A landscape with many valleys, sampled at points; each row gives a point and its height.
From any point a ball rolls to the lowest of the 2 points nearest to it. It stops when none of these is lower. Distance is the straight distance between rows; heights are no part of it.
sil (h 478): 129,93,109,103,89,64,107,103,107,109,93,140,112,115,133,118,105,96,107,98,138,112,98,103,110
gusob (h 408): 90,134,144,100,118,109,123,105,68,114,67,73,92,116,151,116,88,101,91,95,110,76,57,98,124
dugar (h 432): 104,57,67,114,95,97,101,127,117,85,138,128,81,109,48,125,36,97,67,92,93,143,117,79,89
roda (h 209): 126,88,93,66,80,58,111,117,130,67,116,88,73,88,110,81,111,80,62,139,87,121,100,91,72
bena (h 223): 163,100,100,106,119,101,58,79,151,104,111,115,168,102,118,85,155,118,110,102,73,111,99,96,105
rerog (h 580): 65,82,89,93,133,88,66,83,112,114,66,117,130,89,95,127,118,125,65,88,120,121,57,107,115
zunok (h 511): 92,89,112,99,90,71,133,119,113,105,111,109,121,125,100,121,84,138,105,105,141,93,56,62,111
Lof (h 599): 54,75,113,54,106,99,126,127,96,110,112,69,84,104,88,128,59,122,78,138,116,115,53,95,120
zel (h 476): 147,108,138,135,131,116,76,113,96,114,128,86,113,133,115,119,100,124,132,122,116,118,97,80,117
Vad (h 435): 107,129,118,102,101,127,136,106,93,130,67,87,100,108,147,112,96,119,80,95,126,101,36,79,146
rugab (h 331): 129,113,92,88,61,70,132,117,100,70,127,120,90,114,71,78,72,119,95,97,97,71,72,58,73
kol (h 646): 105,93,77,115,57,70,63,100,122,79,127,152,94,94,68,99,97,92,72,86,105,117,124,113,71
Nozal (h 477): 147,102,109,103,94,135,135,121,96,116,127,82,95,123,93,83,62,124,105,120,114,86,87,118,113
Fesim (h 595): 48,84,67,119,106,86,88,103,89,90,76,136,111,109,67,108,68,93,77,55,113,117,72,114,93
zop (h 224): 29,108,104,110,83,98,79,74,95,52,101,103,44,69,111,113,59,83,101,89,104,136,86,101,68
kor (h 232): 115,104,66,62,91,97,80,92,104,114,88,107,114,92,85,58,164,80,82,107,79,63,122,122,79
gon (h 365): 131,69,107,125,112,96,107,82,150,79,110,134,124,118,115,111,104,102,83,79,103,149,58,83,130
Kavat (h 376): 120,102,64,90,74,110,175,104,68,89,67,100,66,106,98,87,60,60,85,81,107,104,101,90,96
tezag (h 322): 56,112,109,111,131,77,76,102,65,127,66,80,120,80,133,125,157,97,141,105,115,104,134,106,92
bala (h 528): 76,133,125,78,53,76,141,109,92,111,125,92,89,100,105,94,45,139,66,117,117,63,99,120,113
Duvop (h 271): 117,102,45,83,74,67,145,107,96,85,86,104,72,71,111,78,125,77,128,101,106,130,123,76,53
nivok (h 489): 137,105,105,129,125,150,102,102,94,136,93,84,134,122,84,106,90,105,107,97,69,71,113,100,145
fudef (h 250): 79,101,102,101,98,84,137,103,141,62,126,70,88,80,94,94,74,113,74,95,66,97,104,75,94
sef (h 494): 140,96,128,93,116,106,162,118,98,86,85,57,113,124,113,87,72,69,92,90,79,76,104,117,121
vuba (h 153): 43,114,115,127,78,125,67,71,93,98,129,121,52,76,75,114,73,121,80,75,97,96,93,112,102
rema (h 151): 96,110,73,105,125,147,85,94,98,106,56,65,126,91,134,79,132,72,143,90,56,89,99,112,132
dal (h 290): 114,116,131,106,82,125,105,103,57,110,109,79,56,114,110,60,115,77,90,116,107,78,95,103,79
nodo (h 526): 106,102,129,82,58,58,151,123,86,111,119,113,107,116,91,122,96,133,74,120,144,83,89,77,109
zazok (h 461): 111,94,125,104,90,58,108,112,107,88,124,117,99,112,105,114,77,107,101,108,127,101,138,110,101
Veso (h 251): 82,106,96,102,116,113,75,79,82,122,67,95,96,106,102,87,132,112,120,91,103,71,50,81,101
Bib (h 496): 111,121,144,89,91,71,101,113,56,137,92,125,105,141,95,100,131,132,81,121,144,51,83,76,84
dafa (h 249): 73,109,57,118,106,107,123,78,107,101,48,108,143,86,111,90,117,76,105,39,69,84,93,115,121
fav (h 208): 63,110,116,111,92,142,86,100,90,87,113,86,74,85,93,96,58,104,78,83,86,83,94,112,117
napaf (h 344): 108,91,106,99,87,114,158,126,59,76,88,84,44,104,76,91,79,64,82,102,94,100,85,80,77
meno (h 368): 98,107,80,126,70,147,46,70,121,98,82,113,125,78,128,93,120,51,81,58,78,118,113,124,132
ponun (h 505): 89,129,117,134,122,125,83,106,81,132,65,98,141,105,98,122,109,122,98,75,69,70,103,96,144
Keme (h 502): 105,72,129,121,140,99,83,86,102,73,120,71,96,86,127,104,126,93,146,126,95,139,115,88,85
sika (h 392): 80,89,83,124,126,95,118,88,87,118,78,89,117,85,89,89,162,135,103,85,93,110,96,60,86
gepeg (h 373): 122,104,105,48,63,73,103,126,88,87,101,111,84,106,80,82,86,70,53,132,100,64,122,148,85
Duz (h 202): 128,88,65,121,74,82,124,107,98,103,111,123,106,89,86,86,136,82,110,81,83,114,176,103,84
Papeb (h 268): 122,99,93,79,65,83,94,87,114,115,102,131,94,100,110,59,160,100,76,109,104,81,105,104,82
novuv (h 280): 67,108,120,98,133,44,84,94,70,105,64,73,132,94,139,112,137,108,125,98,96,74,101,96,74
ketov (h 473): 139,69,86,88,128,129,149,115,109,98,82,81,121,121,93,88,91,57,99,101,59,96,114,106,117
ziga (h 178): 104,101,66,82,59,121,128,122,76,156,103,120,73,95,85,96,81,106,105,115,147,100,117,126,106
dete (h 146): 125,79,81,107,100,107,74,108,92,122,135,115,100,92,90,88,143,106,139,116,117,120,148,107,88
zanip (h 175): 74,90,72,90,101,130,123,84,126,95,72,103,113,83,106,88,103,82,85,63,68,105,109,124,131
fon (h 525): 128,110,99,89,126,66,94,111,100,143,53,115,153,140,148,123,130,91,125,98,116,97,75,96,100
mem (h 566): 56,108,119,49,59,75,121,135,76,88,138,91,76,104,84,122,57,135,83,169,137,93,74,92,70
mub (h 247): 100,117,104,105,99,135,89,91,80,79,102,94,75,105,87,81,54,100,124,82,92,54,80,106,105
nikas (h 447): 84,83,99,154,114,107,118,117,79,116,120,94,105,108,74,117,83,130,139,80,95,101,135,78,101
divo (h 329): 136,106,77,73,72,93,96,99,95,79,102,119,65,102,132,69,103,63,141,119,120,104,94,105,82
Doso (h 419): 100,108,143,74,81,73,125,116,74,111,120,78,66,91,103,84,116,95,62,152,109,81,147,125,76
tozas (h 378): 87,136,109,91,114,91,124,87,92,106,69,77,117,92,155,110,88,113,128,94,92,60,82,115,125
Soze (h 356): 150,103,97,94,96,110,91,87,113,70,94,95,87,105,154,75,96,47,161,112,108,88,119,121,98
sul (h 544): 93,61,101,102,113,83,93,108,130,46,117,92,58,82,116,118,79,55,97,106,103,148,111,97,84
pizat (h 608): 32,85,77,75,89,53,139,136,63,78,108,101,75,96,38,122,77,111,75,109,106,120,106,58,67
nizuk (h 404): 134,113,51,109,72,106,129,69,113,53,78,133,124,109,106,79,104,35,157,53,81,120,133,107,81
Vig (h 348): 66,95,128,97,90,92,133,134,107,67,156,79,73,110,59,120,43,114,56,117,89,104,96,61,71
faza (h 171): 127,86,75,74,58,142,105,116,116,100,121,94,36,86,86,76,90,62,67,111,82,134,118,108,96
pibe (h 416): 137,122,88,94,89,62,128,73,121,61,78,130,126,114,107,61,94,90,123,61,73,44,100,105,79
pagaf (h 372): 145,130,96,89,79,122,136,89,99,128,79,101,97,120,123,71,101,91,112,94,102,64,95,104,118
fuda (h 541): 66,112,117,124,114,163,55,96,63,145,79,96,87,90,84,110,110,116,99,81,107,106,96,101,122
visu (h 258): 80,98,115,97,106,126,42,79,122,106,140,87,88,73,81,117,103,158,79,110,104,119,96,98,89
kemut (h 270): 120,103,45,83,84,94,126,100,97,55,88,92,68,104,77,62,47,76,129,87,82,81,88,93,71
gud (h 537): 122,114,132,96,57,79,161,129,97,132,121,94,108,127,93,106,64,134,59,127,139,71,102,115,120
Zonuf (h 323): 128,69,80,97,102,114,124,87,134,89,106,107,92,105,129,94,115,94,106,99,120,160,58,74,117
Fudi (h 261): 141,91,96,71,93,121,114,119,98,163,99,85,106,112,114,97,103,84,94,129,117,92,114,143,134
suk (h 513): 132,111,115,91,117,84,143,110,127,76,110,72,107,122,139,104,57,101,109,100,106,88,83,108,123
Sibi (h 487): 127,72,147,139,145,112,70,93,90,93,134,93,100,102,108,122,114,115,121,111,116,140,118,71,93
tas (h 569): 54,82,107,120,96,112,108,110,59,124,99,114,66,103,68,127,69,116,82,75,121,124,75,85,112
vuve (h 512): 116,102,113,95,129,138,34,112,86,146,121,90,112,101,80,125,77,125,96,122,106,91,82,113,133
ves (h 303): 83,126,122,91,85,90,85,66,97,117,72,110,99,82,103,82,140,125,84,85,111,68,55,72,82
vogas (h 463): 128,86,131,132,94,133,119,112,64,107,101,105,77,120,114,108,91,71,111,90,108,107,116,113,117
kep (h 538): 69,97,103,93,133,101,69,107,94,154,92,85,130,88,79,126,115,148,105,118,127,107,112,98,113
bor (h 549): 103,98,93,86,113,60,135,91,98,136,45,105,142,125,118,112,145,85,105,75,91,86,96,102,86
Fis (h 283): 130,99,65,76,97,137,66,89,102,104,87,115,117,107,96,72,100,86,155,100,88,60,74,122,105
nuz (h 263): 121,104,95,125,118,107,75,74,138,92,94,111,168,109,115,87,160,89,118,80,47,131,96,104,128
sutez (h 380): 89,76,123,75,104,106,95,131,102,88,167,70,79,107,49,113,78,141,99,148,138,112,86,56,59
murav (h 618): 66,86,53,88,81,41,134,138,92,73,105,121,81,89,60,107,82,111,109,109,111,132,109,70,65
pes (h 186): 76,108,64,102,109,66,94,94,104,67,100,115,103,86,84,96,107,105,117,86,85,90,131,100,80
Zimuz (h 397): 131,118,75,77,74,129,151,106,84,124,61,118,96,103,112,83,95,59,102,83,96,79,108,118,106
Dezo (h 135): 95,85,89,117,147,152,122,108,67,114,97,60,87,102,94,95,103,98,134,100,75,109,93,89,115
betum (h 596): 23,76,106,101,96,63,130,118,66,74,83,105,89,97,60,131,86,117,56,93,122,117,63,57,76
norur (h 333): 96,101,77,110,57,130,79,73,107,79,97,130,83,73,115,78,121,53,93,72,91,117,120,130,99
Feme (h 243): 131,101,70,76,123,148,80,75,109,117,72,112,139,124,88,69,120,95,136,97,67,82,66,99,119
Dopib (h 431): 73,89,55,123,102,101,134,111,79,126,91,106,109,90,53,101,105,117,129,68,102,102,118,93,95
Sibim (h 301): 94,99,74,104,113,71,65,69,130,109,107,127,140,85,116,123,116,111,138,93,111,107,102,112,109
rutes (h 351): 77,146,97,120,117,85,65,74,108,114,52,113,155,114,144,118,126,93,116,59,83,85,76,120,121
vuf (h 437): 131,96,80,100,110,114,118,85,95,51,76,101,118,112,81,59,140,34,105,66,64,94,128,95,83
vovil (h 317): 102,91,128,108,91,121,111,119,65,76,117,82,35,108,82,82,91,94,70,117,102,99,93,69,71
Serug (h 325): 63,94,71,52,65,77,146,133,103,114,119,99,64,69,93,117,86,122,77,128,127,134,99,82,93
bil (h 475): 143,119,96,120,131,131,116,103,122,102,84,72,158,135,118,96,95,114,132,90,65,70,99,101,150
marif (h 121): 130,110,117,88,132,94,87,99,124,122,94,70,146,95,128,110,130,146,129,126,100,93,68,78,113
furo (h 414): 76,78,99,158,113,129,113,99,100,102,93,101,97,89,93,118,128,70,90,62,75,161,131,106,115
lisug (h 582): 45,84,97,109,99,80,103,110,71,96,85,121,89,96,58,126,77,120,47,75,122,97,66,88,108
sizup (h 338): 116,158,112,87,76,116,105,93,97,140,60,87,109,119,156,92,98,92,117,94,85,43,85,131,115
tatig (h 465): 152,110,124,119,97,132,102,120,107,128,120,89,93,121,125,97,98,127,111,123,129,117,84,101,117
kobif (h 518): 82,83,121,116,124,123,65,89,79,70,74,86,91,93,102,106,114,50,72,75,73,85,97,132,111
zaz (h 382): 127,77,111,93,96,97,137,145,123,66,164,93,75,125,61,107,41,106,75,124,103,113,72,63,84
vik (h 500): 113,128,121,126,129,148,77,123,81,146,109,78,117,127,92,115,74,114,122,115,88,80,116,126,142
mome (h 109): 128,78,72,97,73,164,80,129,94,112,133,98,67,93,74,78,100,46,72,107,87,111,154,131,97
luva (h 363): 54,102,88,97,103,91,117,81,96,131,86,86,88,57,97,95,143,153,90,106,108,122,111,67,83
Nede (h 299): 129,85,127,98,91,97,77,84,109,108,96,121,80,89,107,67,159,91,57,100,103,105,87,91,65
Muten (h 453): 156,90,88,93,104,124,142,107,115,88,81,93,124,107,83,79,117,40,88,74,69,92,143,112,107
zopil (h 92): 87,93,31,64,82,119,102,96,124,93,74,117,108,85,102,75,105,72,91,85,66,90,113,136,118
nali (h 233): 95,110,41,100,89,74,115,93,113,48,101,96,86,82,81,80,61,99,142,88,72,105,100,77,79
geda (h 324): 62,117,145,117,120,108,90,99,87,94,135,84,102,103,104,144,53,140,128,93,120,108,87,94,115
kun (h 422): 123,110,60,131,104,110,112,74,95,50,60,114,140,123,90,65,125,27,138,40,65,106,131,113,92
dusud (h 418): 58,111,102,118,108,91,103,76,120,86,100,76,112,62,138,99,127,102,112,78,82,114,149,115,102
bagin (h 393): 155,131,104,91,73,95,139,76,99,77,93,115,109,113,123,73,65,93,100,76,92,63,91,106,112
bevin (h 327): 74,62,77,97,115,131,90,110,102,117,129,105,82,89,59,103,81,138,101,126,110,117,66,71,96
vimap (h 265): 129,109,137,103,94,121,90,84,74,118,110,95,65,98,101,61,146,109,81,123,115,90,74,96,95
biram (h 488): 127,94,113,94,100,119,110,132,86,103,149,71,68,126,69,81,49,99,119,147,112,71,95,111,82
zum (h 454): 117,103,129,111,155,103,45,107,129,100,82,76,159,104,130,139,128,91,97,116,69,125,106,101,144
gomo (h 335): 108,85,106,60,67,78,138,118,82,92,68,103,66,114,70,100,80,68,31,106,103,79,99,116,88
Deku (h 367): 116,73,74,100,104,92,116,89,113,93,62,124,104,102,131,88,134,66,103,80,115,129,57,82,97
zapuv (h 218): 81,113,106,71,132,48,73,89,88,86,56,93,122,107,147,84,136,62,119,98,83,57,103,132,85
pedud (h 286): 91,81,87,71,72,90,140,126,101,108,109,105,59,97,78,97,89,108,60,118,100,110,104,101,100
Fere (h 632): 131,71,58,101,77,111,107,125,59,108,90,148,80,119,54,100,88,54,90,74,111,97,139,114,88
Matag (h 598): 78,104,112,104,140,69,18,90,98,109,63,120,139,93,103,144,132,115,80,83,123,116,62,99,111
Pevo (h 398): 142,63,90,128,112,105,105,98,119,69,78,131,138,127,92,110,103,70,93,71,89,129,102,94,125
Fir (h 234): 126,79,56,97,94,82,142,101,106,98,87,116,112,90,105,76,156,70,119,89,87,130,133,83,87
zotur (h 409): 129,82,64,99,80,88,118,123,128,63,134,112,83,120,56,104,23,80,95,99,99,130,87,79,91
Duko (h 174): 114,94,35,46,80,100,115,97,140,101,75,109,130,91,89,65,128,78,94,91,55,67,121,110,86
tosel (h 57): 95,103,89,122,140,150,117,90,92,95,71,78,112,109,126,96,95,77,143,84,67,124,96,106,132
Bas (h 300): 118,118,66,94,56,80,142,113,82,81,96,111,48,90,114,75,77,82,131,118,114,114,118,83,58
folo (h 527): 73,113,96,122,101,145,83,97,73,156,61,103,105,88,96,113,123,95,78,69,89,88,104,119,122
mudi (h 485): 124,111,142,84,98,97,114,118,74,144,103,95,112,141,97,95,124,139,93,135,145,81,51,90,97
vetu (h 237): 112,104,154,107,137,124,67,110,58,101,89,64,94,130,106,107,77,81,91,123,98,56,97,131,122
Vovo (h 612): 86,132,118,109,137,84,13,91,95,134,82,109,161,98,115,145,114,136,121,103,121,112,93,106,118
Rigu (h 357): 91,113,100,83,75,48,122,94,114,73,93,129,116,101,87,90,88,128,78,96,99,59,76,74,81
gipe (h 433): 59,123,182,80,94,113,125,113,85,101,147,66,90,103,123,149,73,147,68,133,155,125,59,54,94
nisob (h 306): 142,103,44,60,68,75,138,115,103,62,106,94,73,118,80,70,56,98,118,110,92,80,62,60,63
dep (h 383): 123,114,80,123,89,110,103,75,107,62,97,114,104,98,142,72,101,66,167,72,85,106,107,106,97
Dav (h 262): 84,96,62,87,80,143,62,103,79,126,103,122,71,89,88,83,96,73,100,104,105,89,104,129,116
fese (h 557): 68,74,87,74,138,92,78,108,115,130,81,94,127,84,83,133,116,113,84,121,101,112,83,109,124
foro (h 486): 83,108,144,103,90,95,101,105,94,140,112,76,95,93,116,144,85,137,64,119,130,128,96,98,122
duvi (h 185): 88,127,119,114,70,116,98,82,83,120,137,110,63,64,111,89,126,134,125,110,133,112,113,91,84
fadal (h 332): 115,113,86,67,79,104,110,80,148,98,92,104,121,97,133,87,81,88,65,100,83,67,75,129,122
fupob (h 445): 133,105,120,118,93,128,131,96,134,116,158,87,105,99,120,126,67,139,126,113,118,130,102,94,111
gis (h 396): 103,119,112,48,46,50,121,123,90,102,112,103,74,92,86,86,91,108,46,146,118,68,134,125,78
Vado (h 499): 110,81,127,108,127,114,92,113,74,94,131,58,75,123,95,89,91,106,136,140,100,91,100,90,81
vut (h 257): 111,96,87,141,119,86,65,67,137,76,121,128,147,103,90,94,108,120,154,74,83,95,119,110,95
les (h 395): 87,120,106,138,108,112,102,89,109,117,88,89,123,85,136,105,158,87,116,62,73,119,153,117,125
Gosi (h 293): 64,79,89,112,116,124,48,75,114,96,135,99,91,88,57,100,95,139,101,105,88,117,81,77,83
fifu (h 302): 78,111,138,102,96,120,79,98,82,116,133,95,84,109,103,127,32,130,119,126,135,99,95,118,118
Dure (h 634): 88,89,39,119,74,93,69,122,91,97,129,140,69,94,34,98,64,104,116,90,104,108,126,90,88
dit (h 428): 99,87,115,110,101,46,116,118,68,50,82,122,66,122,77,101,72,63,85,88,116,106,84,87,62
mato (h 285): 39,109,104,119,86,108,90,68,85,82,89,93,53,60,127,123,109,101,99,96,121,146,106,100,71
geso (h 215): 56,106,141,106,103,113,44,72,112,79,137,96,67,72,87,127,91,133,65,88,104,121,113,105,70
peko (h 479): 134,107,142,125,104,124,109,96,72,82,85,82,77,106,149,86,112,52,93,93,93,103,118,128,114
bog (h 622): 101,72,55,92,88,93,98,106,81,102,64,141,113,116,77,94,87,53,113,86,112,87,111,125,100
Fop (h 523): 109,87,129,75,152,119,41,124,95,141,105,68,120,104,93,131,108,147,86,147,113,95,114,112,116
tuvi (h 334): 106,121,124,142,130,138,48,74,120,118,103,83,124,76,105,113,127,134,92,76,73,129,116,87,120
zat (h 371): 85,124,95,128,108,117,58,79,116,136,89,116,143,72,128,118,162,101,128,80,98,147,154,111,113
gup (h 328): 40,121,125,110,105,89,112,63,95,100,84,98,80,60,115,108,131,135,97,88,133,139,98,76,91
duniz (h 406): 46,89,156,81,102,119,132,128,88,82,152,63,84,111,69,142,63,153,85,139,139,122,76,49,77
vifo (h 227): 115,118,88,101,115,123,87,81,96,116,55,90,131,96,151,98,151,47,127,93,73,91,111,127,108
Pubaf (h 423): 113,67,92,131,126,121,97,101,93,108,69,118,127,116,92,102,147,57,110,75,87,140,116,104,118
pepo (h 552): 91,119,121,55,68,94,116,112,92,104,160,64,68,103,90,93,69,146,100,173,137,86,104,96,62
gubin (h 221): 89,104,68,119,96,73,58,69,131,70,110,116,126,94,84,73,133,108,111,77,62,85,139,106,76
tego (h 510): 76,124,127,84,81,85,116,96,99,117,104,95,103,87,116,110,83,133,59,106,107,80,101,121,122
Lufe (h 474): 60,57,106,126,146,66,98,113,96,76,114,86,107,99,42,117,79,108,100,100,95,107,125,82,78
zogu (h 141): 99,98,117,72,122,67,82,94,114,73,73,82,112,99,119,96,93,71,105,105,83,63,99,149,101
Bage (h 87): 27,116,105,122,74,98,85,83,100,90,138,124,52,77,47,115,59,132,68,83,96,111,98,77,67
rosi (h 304): 117,83,97,96,66,96,93,89,114,83,93,127,92,87,126,94,111,46,89,87,109,99,138,125,108
sife (h 366): 115,128,126,128,93,116,87,66,127,127,117,106,117,80,100,98,118,144,98,88,87,91,109,94,117
pozo (h 506): 136,129,120,94,132,84,77,114,96,145,52,96,134,122,162,116,157,84,118,124,109,108,89,105,119
vude (h 284): 111,76,69,99,96,123,100,104,112,83,107,125,62,96,108,96,78,91,108,110,119,141,58,81,109
Nas (h 446): 112,85,132,122,92,78,110,116,74,73,108,119,74,117,97,116,83,69,95,99,110,107,121,105,79
dumo (h 267): 86,107,98,72,98,105,78,110,109,122,133,83,86,82,98,105,54,119,112,134,115,79,109,141,116
kup (h 456): 145,98,83,99,125,86,137,95,133,115,78,102,168,122,113,91,102,117,125,84,65,92,107,91,120
lalel (h 421): 116,95,73,98,99,142,107,92,142,123,130,87,106,93,115,98,80,134,135,125,95,123,93,100,131
vebed (h 460): 69,120,182,82,103,105,112,109,85,122,120,68,106,90,119,157,64,146,58,144,150,119,83,104,115
zonir (h 337): 71,112,112,99,72,79,83,83,70,111,99,116,83,88,72,83,125,128,70,92,110,71,92,93,77
Fos (h 177): 149,98,101,95,124,106,82,90,141,119,112,101,133,112,133,101,149,127,133,138,90,109,86,90,104
Niru (h 384): 79,96,139,76,114,64,67,104,76,100,103,91,120,110,94,109,90,131,93,120,121,59,87,95,81
gefad (h 388): 67,78,122,141,116,91,83,88,102,83,104,104,101,76,102,132,123,99,81,77,104,155,130,98,100
rali (h 100): 69,96,109,72,115,89,80,99,117,47,103,78,85,75,108,101,77,91,88,129,76,75,107,130,93
rap (h 640): 93,100,48,114,55,104,52,94,121,85,132,131,76,78,48,76,83,96,91,76,87,94,135,113,83
pudin (h 176): 113,72,87,134,96,104,93,107,104,104,120,122,130,89,86,100,152,96,120,89,90,126,178,110,98
Lora (h 464): 115,121,122,83,69,121,119,93,83,145,85,101,97,114,121,95,111,121,69,111,125,83,36,93,110
sulu (h 524): 103,57,106,127,131,111,87,92,127,66,119,88,84,89,120,111,97,66,114,97,88,150,93,95,101
tumud (h 305): 97,94,101,110,105,111,160,123,116,73,134,66,64,106,59,95,53,95,57,91,56,100,103,64,92
Zerul (h 195): 132,116,85,109,129,133,94,93,89,137,66,91,129,123,111,86,135,107,140,100,95,89,60,87,123
Fiki (h 198): 113,115,144,101,125,79,80,102,86,69,82,75,100,120,128,103,73,83,113,101,80,56,92,142,115
povit (h 155): 43,121,105,88,75,83,92,91,86,57,137,108,41,73,79,104,53,108,77,106,107,122,81,70,64
peput (h 394): 111,98,91,106,84,121,94,79,150,116,130,91,108,84,104,99,102,119,103,98,77,117,117,100,126
ronir (h 377): 103,87,117,80,112,97,106,128,80,113,67,96,91,107,93,99,98,77,46,100,101,74,99,129,121
Dites (h 364): 76,116,135,86,103,87,58,99,64,116,101,101,98,99,65,89,101,129,75,112,99,37,80,115,86
muf (h 607): 81,65,40,103,101,78,83,106,89,77,75,143,101,112,61,109,56,78,104,80,122,117,77,96,90
lemus (h 413): 103,99,69,119,94,83,136,104,87,103,69,135,118,117,60,81,102,105,119,72,98,81,104,73,83
vebe (h 51): 114,77,84,125,75,143,85,105,107,92,126,113,96,98,80,80,114,34,89,73,69,134,174,122,117
geluf (h 37): 119,104,133,60,120,93,124,108,121,117,108,51,115,106,136,96,110,128,112,147,110,87,75,96,115
zot (h 152): 90,122,88,123,90,109,101,65,107,95,142,108,70,81,95,81,121,142,142,102,109,112,105,71,77
Dulu (h 191): 81,108,71,114,69,93,121,91,86,80,122,115,66,94,83,93,85,130,149,106,117,111,79,46,73
per (h 236): 104,67,72,91,83,109,113,108,108,93,107,115,58,85,82,94,82,78,74,102,94,125,85,93,95
dos (h 495): 104,81,101,90,83,66,100,105,109,119,103,139,105,114,99,118,110,121,105,106,157,122,61,78,97
gof (h 626): 66,108,49,111,60,71,107,128,92,81,113,117,50,74,58,113,69,99,93,100,105,132,119,85,65
lume (h 359): 73,97,143,127,129,72,81,95,82,108,78,86,120,84,114,133,141,109,84,100,110,124,142,99,96
sos (h 497): 114,80,119,113,113,125,108,103,80,66,79,84,77,105,97,87,89,25,82,72,80,90,136,125,95
dobup (h 273): 111,110,79,89,117,116,54,100,91,81,108,103,93,111,100,89,65,99,127,108,91,47,81,126,103
Gibaf (h 347): 68,124,133,117,115,83,118,84,100,91,114,78,109,95,140,120,73,140,140,97,108,88,88,91,120
gos (h 458): 93,65,108,148,123,78,94,118,72,89,134,106,99,109,68,129,85,113,136,88,116,117,134,81,77
zomef (h 399): 101,126,81,122,104,155,51,72,114,116,60,125,150,100,125,90,142,63,91,48,69,109,90,120,154
zove (h 216): 104,86,98,74,86,107,126,136,81,163,103,95,85,107,101,118,100,114,95,132,151,105,127,128,113
bim (h 114): 116,95,92,116,96,99,67,88,95,101,139,115,91,102,76,79,121,130,130,116,104,84,118,88,77
gid (h 381): 94,112,72,63,72,66,112,82,136,82,91,114,92,92,112,76,95,89,82,101,86,62,79,116,83
Nadot (h 136): 124,88,103,57,93,87,114,114,119,99,121,65,80,97,132,76,97,96,95,156,119,109,83,91,81
Durir (h 540): 91,139,112,64,62,74,131,109,121,84,143,85,77,100,109,85,57,129,102,142,108,84,103,98,89
Lor (h 291): 124,135,102,76,87,105,94,97,102,144,58,79,123,105,157,95,132,53,106,107,92,68,117,146,120
vop (h 225): 107,125,129,114,68,137,108,76,105,119,126,103,53,83,128,84,130,114,83,98,112,115,89,96,106
mupa (h 493): 74,70,121,123,124,69,96,117,114,52,122,103,95,109,32,110,82,114,52,78,77,101,94,63,78
Vuzi (h 581): 81,74,109,47,100,64,120,142,80,96,110,82,80,120,80,106,74,105,78,155,139,90,72,85,88
vur (h 260): 144,87,86,84,66,86,98,95,132,61,122,112,82,85,111,77,122,44,66,106,86,118,129,106,68
Tese (h 184): 78,98,102,85,106,71,84,94,135,34,126,73,78,77,87,95,81,90,58,102,56,95,118,103,74
zin (h 259): 68,100,92,77,118,108,101,85,142,95,95,88,108,79,119,107,77,101,73,86,73,96,77,116,133
Nepi (h 556): 73,83,99,135,109,135,79,101,68,121,75,118,77,103,92,116,95,99,103,84,122,133,70,85,115
kenet (h 439): 92,93,145,101,100,63,100,99,89,77,107,83,68,83,117,88,133,93,85,115,93,93,160,120,75
Dov (h 429): 94,90,112,106,168,98,53,98,121,77,81,75,148,104,123,120,115,80,111,94,61,90,98,120,124
pil (h 407): 91,76,109,84,122,83,111,122,76,116,59,103,110,121,63,102,92,103,80,95,100,64,77,87,101
Zas (h 391): 97,116,89,93,131,98,67,80,128,96,66,104,160,113,134,112,99,78,118,79,75,85,79,137,134
bilev (h 405): 102,110,145,93,123,62,90,100,97,112,128,71,126,108,100,122,95,139,118,133,105,58,132,117,102
Moz (h 341): 118,123,75,108,109,98,66,85,115,148,84,123,160,93,133,127,157,116,142,95,103,115,110,103,119
karis (h 222): 97,97,57,68,72,138,87,113,88,130,110,104,68,83,88,98,66,98,103,130,130,94,91,143,102
Rivok (h 387): 90,87,65,87,78,56,110,88,116,111,80,136,127,109,68,85,109,119,85,75,109,76,72,86,75
nizag (h 420): 113,92,118,124,135,93,62,104,107,100,118,88,124,107,80,106,89,135,115,96,85,60,137,120,117
sive (h 298): 103,104,94,143,132,133,39,63,135,90,103,102,145,87,109,90,147,101,125,74,66,145,98,95,109
mivu (h 307): 74,138,75,117,88,92,98,70,96,120,42,121,136,110,123,94,113,91,121,48,80,65,93,123,101
rin (h 483): 134,131,140,117,138,83,67,106,120,138,73,92,162,106,146,135,152,103,79,122,96,122,84,84,130
dalon (h 436): 138,114,82,98,107,64,142,74,134,89,95,117,149,125,112,84,95,91,138,67,76,84,102,91,93
Tusik (h 403): 114,79,92,105,101,70,122,94,97,58,62,129,87,114,105,90,89,66,94,77,111,114,66,76,91
zoka (h 358): 92,86,116,73,111,101,86,108,102,108,132,87,85,91,85,109,94,144,110,144,137,119,72,65,88
Katud (h 442): 83,93,121,110,118,84,115,92,103,73,96,71,88,66,119,90,144,82,81,100,70,105,137,109,96

Where does a ball stop that starts at each point below?
Muten: bim
fon: zopil
fupob: geluf
nodo: per
gos: pes
murav: pagaf
muf: pagaf
tego: Bage
rerog: pagaf
sos: per
Vovo: pagaf

Call two points neighbours if one is among the 2 nearest of the other. Go from one point of each pair to the other, from neighbour to neighbour, staying as low as possible. Name the highest point that can't be avoided.
vebe, rali: Pubaf
Zerul, Bage: Fis
geluf, vebe: norur
bim, zopil: Nede
tosel, zopil: Zimuz
pes, bim: nali
